Points on a hilly landscape, in no order, each with its height.
A ball rolls from a point to the lowest of its 2 nearest points, and stops where none of them is lower. Distance is the straight distance between rows; heights are no part of it.
Paf: [-26 -16   5 -26 -10  23 -20  22  29 -12  14  -5  12  13  12 -14  -9  -6
   2 -31]  height 4.53
gat: [ -7 -25  -6   4   5   3 -18  21   8   8 -15   9 -22 -10 -13  -6 -14   9
   1   9]  height 5.00
feson: [-22 -10  -3  12  -6  11 -13   7   5 -25   8  12  -4 -14   7 -19   4   4
  11  22]  height 3.89
kene: [-18  -2  21  26 -20   0  -1  -7   2 -18  -7 -14  -6  -9   0  -5   7  11
 -13  -1]  height 6.13
gazuv: [ 23  19  -8 -12  -4 -13  13 -30 -43  27 -12  -9 -20  15   5  30  -4  16
  -5  -9]  height 7.47
mik: [-11  -6   4 -46  -5   2 -15   0  32 -23  -1  -8  15  14  31 -38   4   9
  30 -32]  height 4.90
tozif: [-23  18   3  -4   5 -16  -4  28  19 -15  -3  -4  20   5  10 -17 -23   7
  -5 -15]  height 4.50
kinat: [-19 -16  19 -17  16 -12 -12  27  28  -5   0  -3  15  -2   6 -25 -21  -4
  19  -3]  height 4.86
doref: [ -9  18 -11 -29  14  -4   2   7  19  -2  10 -31 -20 -13  32 -13 -14  27
   7 -38]  height 3.86
Biko: [ -7 -34   7 -32 -21   9 -43   0  27 -12  -4  -4  26 -23   1 -18  -7 -16
   7   9]  height 2.52
Zeme: [ -6   0  -8   8  -1   2 -29  -7   5  -1  -5  21  26   7 -26  19   1 -11
 -13  29]  height 4.66
lat: [  1  32  -4  18   8 -11   4 -14  -1   5  37 -32 -30 -17   4  11   4  -2
   1 -23]  height 2.68
dilu: [ 14 -11   4  24   5  14  32   9  -7  19  17  14 -18  24  -5  16  -5   0
  -7   9]  height 7.75
Semem: [ -8  35 -25   0  -6 -13   7  14  14  -9 -10 -22 -12   8  10 -13 -12  30
 -19 -24]  height 7.34
Siror: [ 17  16 -10 -22  10 -11   6 -19 -12   4  -6 -10 -30 -11  11  20  -7  29
 -10 -12]  height 7.72
sulek: [-23   4   4 -31  -9   1  -6  -7 -14 -21  10 -17  28  -6   2   6 -13   1
 -13  -7]  height 8.99
rinos: [ 14  24 -16  10  -1 -18  -7 -19 -47  12   3   7 -32   0  -3  16  16 -13
  15   1]  height 6.54
libop: [-24 -35  15 -10 -12  29 -11 -10  34 -17   4  -6  14   4 -19 -10  17  13
  14  -6]  height 5.40
dufav: [ 11  43 -28  -2  -2  -7   8 -15 -20   8 -16 -21 -13  10  29  17   1  16
 -36 -12]  height 6.94
tadi: [  6 -21  -6 -44 -15  19 -15  10  34  -7 -11  -3  24   2  35 -32 -21  12
  -9  13]  height 4.07
debav: [-13 -36   3 -28  13   5 -23  25  23  -3   2  -6  31  -2  22 -36 -24  -5
  20  13]  height 4.94
tidi: [-20 -19  -6 -47  -2   2 -15  13  27  -5 -17 -16  27   3  41 -47 -22  16
   9   3]  height 4.52
gim: [ 19   1 -14  43  22  -2   6 -10 -28  18 -21   2 -13   8 -18  11  24   4
  13   5]  height 4.04
pitab: [ -6  35 -24 -32 -12  -4  31  -4  -5   7 -30  -3   9   2  28  -6 -22  24
 -43  22]  height 4.76
Bepit: [ -7   4  10  46  16  -5  25  -9  -5  15   6  -7 -15  -2 -27  13  45 -22
   4  -1]  height 6.76
sotu: [-18 -30   2  12   6  25   7   1  -6  25   8  24   2   2 -34  22  13 -27
  -3  25]  height 4.82
gopan: [ 25   8   8  -8 -24  -4 -12 -16 -11   6  -9  37  13   5  -9  24   1 -26
 -14  12]  height 5.71
maf: [ -5  15  -9 -48   1   1   9   8  15 -19  -4  -6   4 -10  44 -35 -15  20
  16 -36]  height 4.37
dasu: [  2 -21  17   7  21 -18  -3  10   5   0  -4   4  22  -4 -30   1   2 -19
   4  33]  height 8.64
piges: [  9 -22  26   7   8 -21  -1  21  25   2 -17  -1  11  -2 -18 -10 -14  -2
  -3  19]  height 8.56
Bufi: [ 13  29  -7  19 -17 -21   2   4 -21 -12   0  11   7  19   0  -3   1  -9
 -13  11]  height 5.43
bim: [-20  46 -23   1 -13 -11   2  -5  -6 -10 -12 -22  -3  -6  20   1  -7  14
 -32 -21]  height 7.17
vif: [ -5  22 -15 -34   4   4  25  -4   6 -12 -32  -7  15 -16  39 -21 -19  35
 -16  -3]  height 4.24
meko: [-15 -17  20  -3  16  -2 -14  28  34  -5   0  16   2 -17  -1 -20   3 -24
  26  -4]  height 5.12
gibi: [ -4  21 -21   5 -11 -14 -12  10 -10 -27   2  -1   3   4   3 -11  -2   3
 -13  19]  height 4.98
ber: [-14 -23   8  14 -18   7 -15  -3  25  -1 -12  25   7 -15 -43  -3  24 -25
   5  13]  height 7.35
begas: [-15  14   8  19   8  -2   7  29  18 -10   9  -7   8   7  -2  -5  -8  -4
   0 -34]  height 4.12
Gote: [ -1 -15 -16 -42   8   5  -5  27   0 -16  15  -9  11  -3  24 -25 -20   8
   8   5]  height 5.30
ref: [  5  -8 -16  -2 -29  11 -29   1  -6 -21 -18   7  30 -16  -5 -10  -5 -12
 -16  10]  height 4.18
Bazav: [ 33  32  -5  61  17  -5  16 -25 -23  47   5 -27 -13  14   7  13  18 -13
   8 -24]  height 1.14
vafu: [ -4 -10  24  22   9  11  16  -3  -9   8 -22  14  12 -20 -10  13  -5  -3
   2 -22]  height 0.77
rineg: [ 20  13  -2  23   1 -15   1  -1 -33  -3  -2 -24 -23 -16  21  -4   8  -9
  -6  -4]  height 4.51
miman: [ 30  12 -10  -2  -3 -18  -1 -22 -43  36 -14   5 -18  42   4  21   8  10
   5  15]  height 7.12
riva: [  6  41 -24   9  -2  -3  -3 -24 -36  18 -17   5  -8  12  34  22   2   7
 -22   6]  height 6.64
bes: [ -4  20 -20  -1  -3   0  -2  -3 -23  17 -16  18  11  11  22  15 -27   1
 -34  21]  height 6.22
lemag: [-15 -13   7   8  11   7  20  14   2  -5  33  -4 -14 -10 -20   0  27 -25
  15  -5]  height 2.33
Fiz: [ 20   6   6   5 -19   0   2 -13 -18  17   4  37  -5  25 -23  27  19 -28
  -2   7]  height 4.97
led: [ 24   4  17  19  -1 -15   3  -6 -31  16   0 -15 -25   5  15  13  11 -17
 -13  19]  height 3.81
sako: [-10   5  15   2  26  -5  14   5  31 -18  30 -23 -11 -12  10 -25  15   6
  41 -28]  height 4.56
Pibaf: [  9 -12  13   5  22 -11   7  -7 -21  -5  -1  -7  27   6 -34  19  13 -13
   3  13]  height 8.75
lef: [  8  27 -12  -2  17 -16   6  -2  14   9  27 -37 -34 -10  10   4 -12  21
  -2 -28]  height 3.33
zifi: [-10  -6   6 -11   7  -5   4  -5 -16 -12   5 -23  21   6 -25  15  -2   4
  -5 -18]  height 8.87
Subut: [-12   3   4 -11  18  -3 -13  -6  10 -15  13   1 -14 -14  -7  13  12  -1
  11   1]  height 8.01
sipa: [  8  12   1  16  11  -5   6  -6 -29  10 -22 -10   3  -7   0  18  -8   2
 -12 -29]  height 2.37
Bavop: [ 25   9 -10 -24 -24 -22   1 -24 -30  13 -18   8  -5  20  -2  10 -12  15
 -19  37]  height 6.20
Lup: [-21 -23  12   1 -23  15  -8 -10  10 -17   3 -18   9   2 -12  -3   1  13
 -13   2]  height 5.79
Tubud: [ -3   7  14  46   2   1  19  -7   5  -7  -5  -4 -10  -9 -13   0  24   5
   7 -11]  height 6.46
fik: [ 24  20  14   6  -8  -4   2 -22 -40  12 -13  15  15  13  23  23   3 -19
 -15  12]  height 6.38
mun: [ 24  -8  -4  14  -9   5  -2   4 -31 -12  -3   5 -24 -18   2  -7  18 -16
   6   1]  height 5.08
gemaz: [ 11  -9  13 -19   8  -2  15   6  14  -6  -1   1  11   7  -3  -1 -23  25
  -1  -5]  height 8.37
miv: [  3   6   2  32  -6  -6 -17 -13 -20  13 -11  10  22  33 -22  18  21 -21
  -9  30]  height 5.39
gul: [ 23 -20  -5  13 -34   2  -1   4 -33  20  -9  12 -11  21  -6  -1  -8 -13
 -14  28]  height 7.07
niza: [ -4  25  -7  24   2 -15  14  -1   1 -17  33 -16 -24  -7  -3  -8   8   7
  15 -12]  height 3.44
mosan: [ 20   7 -15 -49  -7  -4  -2   2   9 -18  -6  -8  17   6  11  -7 -11  16
 -22  15]  height 5.89
Sizep: [-21  18   9  -4   2 -19  13   3  20 -24  24 -18  -4   2   2 -19  -5  24
  21 -21]  height 4.11
sas: [ 16 -19  17  10   8  -6   0   4 -28  16  -8  11 -10 -11 -13  11  24 -45
   3  21]  height 6.06
sope: [-17 -13  33   7  -4  11   6   7  13  -1 -12   6  -1 -25  15  -6 -12   0
   5 -24]  height 2.20
fasi: [ 24  19  -4  49  18  -8  10 -18 -27  44 -11  -7 -20  24  -9  19  35 -13
  16 -10]  height 2.95
gezan: [ 32  31 -11  44  22  -2  23  -7  -9  19  20 -21 -10   3  -6  13  12  -9
   4 -34]  height 2.78
Fese: [  4   5 -13   7   1  11 -11   8 -16 -15 -28   3  17 -11   7  -1  -6   1
 -14 -16]  height 3.36
biv: [-13  17  18   9   5   5  -5 -10  25 -15 -11   2  -6 -25  25  -3   2  17
   6 -26]  height 3.06
sebe: [ -1   2   8 -18   3  11  23  -8  13 -10   5   6   1  -3  25  -2 -22  40
   1   4]  height 8.26
zenif: [ 13   0 -11  28 -14  11  10   3 -35  31  -1  11 -17  34  10  12  -9  -2
 -13  11]  height 7.46
mupub: [  5  29  -6  38 -11 -19 -11  -6 -31  10 -11  11  -2  35 -15  10  25 -22
   4   8]  height 6.00
nuril: [  0 -31 -10 -40 -35  20 -31   6  42   2   3   0  41  -5  24 -32 -23  -5
  -4  12]  height 3.50
rapo: [ -5 -24   5   7  -4  20  -8   3 -14  23   5  17  12   7  -2  23 -18 -17
 -22  28]  height 5.48
geluz: [ -5  -3   0  -6   4  11  -1  -5 -13   9  -4  26  16  -6  21  18 -25   2
 -21  27]  height 5.90
paraf: [-22 -17   9  11   2  19  15   1   6 -16  28  13 -18 -18  -7  -9  23  -7
  21  14]  height 3.13
kila: [-27  -6   1 -44 -31  10  -9 -12  14  -8   9   3  35  -5   7  -2 -28  10
 -16   7]  height 9.13
geron: [-18 -21  23  -6  26  13   0  19  27  -7  11  -6   0 -19  11 -20  19 -19
  35 -23]  height 4.92
fub: [ 21  13  15  29  -1 -19  13 -16 -19  25   9 -25 -41   7  -2  19  18 -12
  -1  -8]  height 2.77
ketap: [  5   5   4  41  21  12  37  -5   0  17  26  14 -23   5   2  13   9   5
   7  10]  height 7.93
kido: [  6  -1 -22 -20   0 -10   2  -4 -25   9   4   8 -16  15  -9  14 -18  15
  -9  25]  height 5.75
vopa: [-17 -40   0   2   7  34  -3   4  25  11  10  28  22  -8 -28   4  10 -15
   6  32]  height 4.17
bituz: [ -7 -18 -21 -17 -17  -2 -20  13  -1  -1   1   8 -11   4 -16  -8 -19  12
  -5  21]  height 5.33
zonos: [  8 -15  -1 -13  32  19  22   2  23  -9  22   4 -13  -7  -7  -1  15  17
  35 -16]  height 8.48
nisig: [  3 -19  -9  31  23   1  -1   9  -6  10 -23   8 -19  -8 -24   2  12   4
  11   9]  height 4.60
bik: [-40 -22  13   3   1  26  -9   5  35  -7   1  -9   9  10  -2 -15   3  11
  18 -34]  height 4.99
dofi: [ -7   0 -15 -34   5   1 -15   0  20 -24  -6   6   2   0 -10 -10  -6  30
  20 -14]  height 8.25
dubor: [ -7 -31  -2 -13  -2  19 -19   6  31   2   3  15  36  -2 -18  -2 -18   1
   4  22]  height 3.51
sufig: [  5  -7 -13  -3   2 -13  12   3 -40  11  11   2 -28  -1 -14   8 -10  -3
  11   0]  height 6.11
Raviz: [ -5  -8 -10  -2 -12  -6 -35   6  28   3   6  24  27  -3 -20   4 -16 -14
  -7  39]  height 4.13
nalu: [ 25   1  10   9  -3   3  12  -1  -6   7   8  13 -13  16 -28  22  36 -34
  -4  -8]  height 4.06
sofaz: [ 11 -35   4   3  -9   4  -5  13 -22   1  -5  15  -1 -20 -11 -11  -3 -25
   6  23]  height 5.62
renif: [ 17 -18  27  -2  17  -1  17  12  28  -2 -13   7  12   4 -23   1  -3   8
   9  -7]  height 8.47
bam: [ 33   3  -5  -9 -29 -24  -4  -5 -38  26 -10  15  -6  33  -6   7  -7 -12
  -8  28]  height 6.66
vin: [-16  22  -3  -1   6   1   8  -7   2 -13 -25   3   8 -28  34  -9 -19  29
  -5 -19]  height 3.72
nir: [ 10  10   8 -10  12  -9   2 -23  -4   1   7  -2 -33 -15  -7  27  12  10
   3  -8]  height 7.87
giri: [ -8   6 -10 -31   2  -6 -28 -12  13 -26   0   8   0  -8  -4   7   3  18
   2  10]  height 8.13
rek: [  0  10  11  18  12   9  20  -9  11 -10  19  16  -7   0  14   9   0  18
   3  16]  height 8.10
vuke: [  4  -1  -2 -23  21   6   3 -11  19 -19   2  -6 -11 -10   7  -5   1  38
  30 -24]  height 8.36
zoved: [  9  18   6  33  10 -13  18 -25  -3  28  37 -33 -45 -15 -11  18  30 -19
   7 -15]  height 1.22
sak: [ -3  -3  -7  -1 -15   3 -22   4  14 -30  -5  14  22 -11  12 -23  -3   1
  -2  26]  height 4.43
vuroz: [ 12  19   1  23  14   0  19  18   3   1  15  -7  -5  -2  -2   5  -3 -10
   4 -43]  height 3.64
vepap: [-21 -12  18  31  -4   3   8  -8   5   6 -10  13   3  -8 -40  12  42 -30
  -5  11]  height 7.08
viles: [  2  -9  17   4  -3  10   8  15   5   0  20   2 -13   2 -15  12  18 -33
  -7 -13]  height 3.17
non: [ -3  11 -22 -13 -18 -13  -2  17   7  -2 -19 -16  -1  20  -7 -12 -21  24
 -31  -1]  height 7.49
nisot: [-19 -40  -1 -28 -21   8 -42  -5  43  -5  -5  -1  44  -8  -6 -40  -6 -11
  38   2]  height 3.45
Vog: [ -8 -25  19  -6 -12  24   1  27  22   0  12   1   5   3 -13  -2   3 -23
   1 -33]  height 3.93
pum: [ 13  12 -18 -34   9  -5  15  13 -15 -20  14 -11   9   4  17  -9 -15  13
  -8   2]  height 5.61

Call two points neighbours if one is among the 2 nearest of the other. Go from one point of each pair to the other, from neighbour to neighbour, staying as low as possible. Name the highest point that can't be avoided.
vafu and dubor: mupub
Biko and Bazav: debav
vafu and lemag: sak

For each start below, name the point where the ball stops.
giri: kido
zifi: kido
bituz: Bazav
kene: lemag
Semem: dubor
dilu: kido
mosan: Biko
Bufi: lemag
pitab: vafu
sofaz: zoved
